Each scene shows the same named points in several views. A view is turned or mirrored, and shifted as a whole, has a little noise and may leave points out.

Scene 1
View 1
J_102: [ -3 -11   5 -11   4   4  22  -1 -10 -11   3]
J_148: [ -2 -10   7 -10   5   2  21  -4 -10 -13   0]
J_959: [ 20   0  10 -17  -2   3  26 -34  -1  -6  24]
J_572: [  5  -2  14  -8   2  -9  27 -19  -6 -15  -3]
J_674: [  4  -2  10 -10   2  -2  25 -15  -2 -14   2]
J_359: [  7 -13   5 -18   4   8  20 -12 -10  -6  22]
J_357: [  1 -15   5 -16   4   7  20  -2 -14  -8  10]
J_91: [  5   0   1 -15  -2   8  24 -14   8 -11  13]
J_20: [  2   4   1  -9  -4   1  28 -11  11 -16  -4]
J_948: [ 22   3  25 -10   2 -15  32 -44 -11 -10  14]
J_97: [ 16   3  20 -10   1 -13  31 -34  -5 -14   5]
J_475: [ 30  -4  33 -14   7 -20  34 -55 -28  -5  23]
J_199: [  0  -7  -5 -15  -2  13  20  -4   6  -9  13]
View 2
J_20: [ 23   7 -19 -25  13   9  16 -13  20   7 -14]
J_199: [ 14   4 -16 -20  13   4  27  10  15   4  -2]
J_357: [  7   2 -24 -15  -1  12  18   3   7  11   1]
J_959: [17  3  8  0  9  5  4 13  9 14 -1]
J_359: [  7   1 -14  -9   1   9  15  11   6  13   4]
J_97: [ 24   7   6  -3   5  10  -9  -8  11  16 -12]
J_91: [ 19   5  -6 -15  15   5  20   7  16   7  -6]
J_674: [ 22   7 -11 -17   4  12   0 -15  17  12 -12]
J_475: [ 17   3  21  18 -12  14 -30   0  -1  26  -5]
J_148: [ 13   4 -24 -21   2  12  14  -6  12  11  -4]
J_102: [ 11   3 -17 -14   2  11  12  -1  10  11  -3]
View 3
J_97: [-5 -2 23 22  6 12  8 -7 -3  0  4]
J_102: [  9  11  -1  -7   6  17   3 -18  11  -1   6]
J_475: [-10 -17  47  32 -20  22   1   0 -10  -2  -1]
J_959: [-2 -5 29  1  0  3  6  4  4  4 15]
J_359: [  8   5  13 -14  -5  14  -1  -6  11   3  10]
J_199: [  9  11   4 -19  13   3   6  -8  14   5  16]
J_572: [  0   6   9  14  11  15   8 -16   4  -2   2]
J_91: [-1  3 14 -2 17 -1 11 -3  7  5 16]
J_948: [-12 -12  40  31  -3  10   8   4  -8   1   7]
J_148: [  8  11  -1  -4   7  18   3 -18  11  -2   3]
View 4
J_91: [11 -4 16 13 11 -2 12  2  3  7  2]
J_948: [ -1 -32 -15 -19  21   6  -6   5 -14  -5   8]
J_20: [ 25 -12  13  13  -5   4  20  -1   1  13   4]
J_359: [ -4  -3  21   4   7  -3  15  -7  -9   5 -11]
J_674: [ 15 -15   7   5   0   2  16  -3  -4   7   2]
J_148: [ 12 -11  18   8  -8   3  23  -8  -6  10  -6]
J_199: [10  2 24 18  7 -5 17 -1  5  8 -3]
J_959: [ -3 -10   6  -2  22  -1   2   3  -5   1   1]
J_357: [  2  -3  22   7  -2  -2  21 -12  -8   9 -11]
J_572: [ 15 -21   4   0  -2   7  17  -4  -8   8   2]
J_102: [10 -8 21  9 -7  2 23 -9 -6 11 -8]
J_97: [  9 -26  -5  -7   7   5   7   2 -10   3   5]
View 5
J_148: [-15  -9  -8  17   5 -16   5  14 -30  13  15]
J_102: [-17 -18 -14  15  14 -20   2   9 -24  19   9]
J_674: [-11  -3  -9  21   7 -13   1   6 -21  12  13]
J_97: [ -7   5   0  19  -1   3  -6   4 -16   0  18]
J_91: [ -7  -5 -18  26  16 -18   2  -4 -13  14   6]
J_359: [-17 -23 -14  11  15 -10  -7   1 -10  15   5]
J_475: [ -9  -1  11   6 -12  29 -23   3  -3 -13  21]
J_357: [-18 -23 -15  11  14 -16  -3   7 -17  18   7]
J_572: [-12  -2  -6  18   2 -10   1  10 -25   9  16]
J_948: [ -3  10   5  19  -8  18 -16  -4  -5 -11  20]
J_959: [ -7  -4 -11  19  11   1 -12 -10  -1   3   7]
J_199: [-11 -13 -22  24  22 -24   2  -2 -13  21   4]
J_20: [-10   0 -13  26  10 -26   9   9 -28  16  13]
View 6
J_948: [ 23  24   7  -8   2  -1 -20  -7  -3  -3 -28]
J_357: [  1  -7  11  -8  -7 -40 -22  12  21  11  -2]
J_572: [  0  13  17 -13   5 -25 -20   5   4  10   1]
J_102: [ -3  -2  14 -11  -2 -40 -21  13  16  14   4]
J_199: [ -1   1  13 -13 -12 -32 -28  17  14   9   2]
J_359: [  5  -5   7  -6 -11 -35 -23  13  21   7 -11]
J_959: [ 16  10   5 -11 -15 -14 -27  11   8   0 -18]
J_97: [  9  19  13 -12   4 -14 -20  -1  -1   4 -11]
J_91: [  2   4  12 -17 -16 -24 -29  20  10   7   2]
J_148: [ -5   1  15 -11   0 -39 -21  11  15  13   4]
J_20: [ -8   9  20 -19  -2 -29 -25  14   5  14  15]
J_475: [ 28  19   3   1  11  -7 -13 -16   4  -5 -40]
J_674: [  2  10  16 -14  -1 -24 -24   9   7   9   1]

Which points are out of place in each view (at most two, in the order of its rows)? Write - if all are in place.
view 1: J_20, J_948
view 2: J_674, J_102
view 3: J_91
view 4: -
view 5: J_148
view 6: J_199
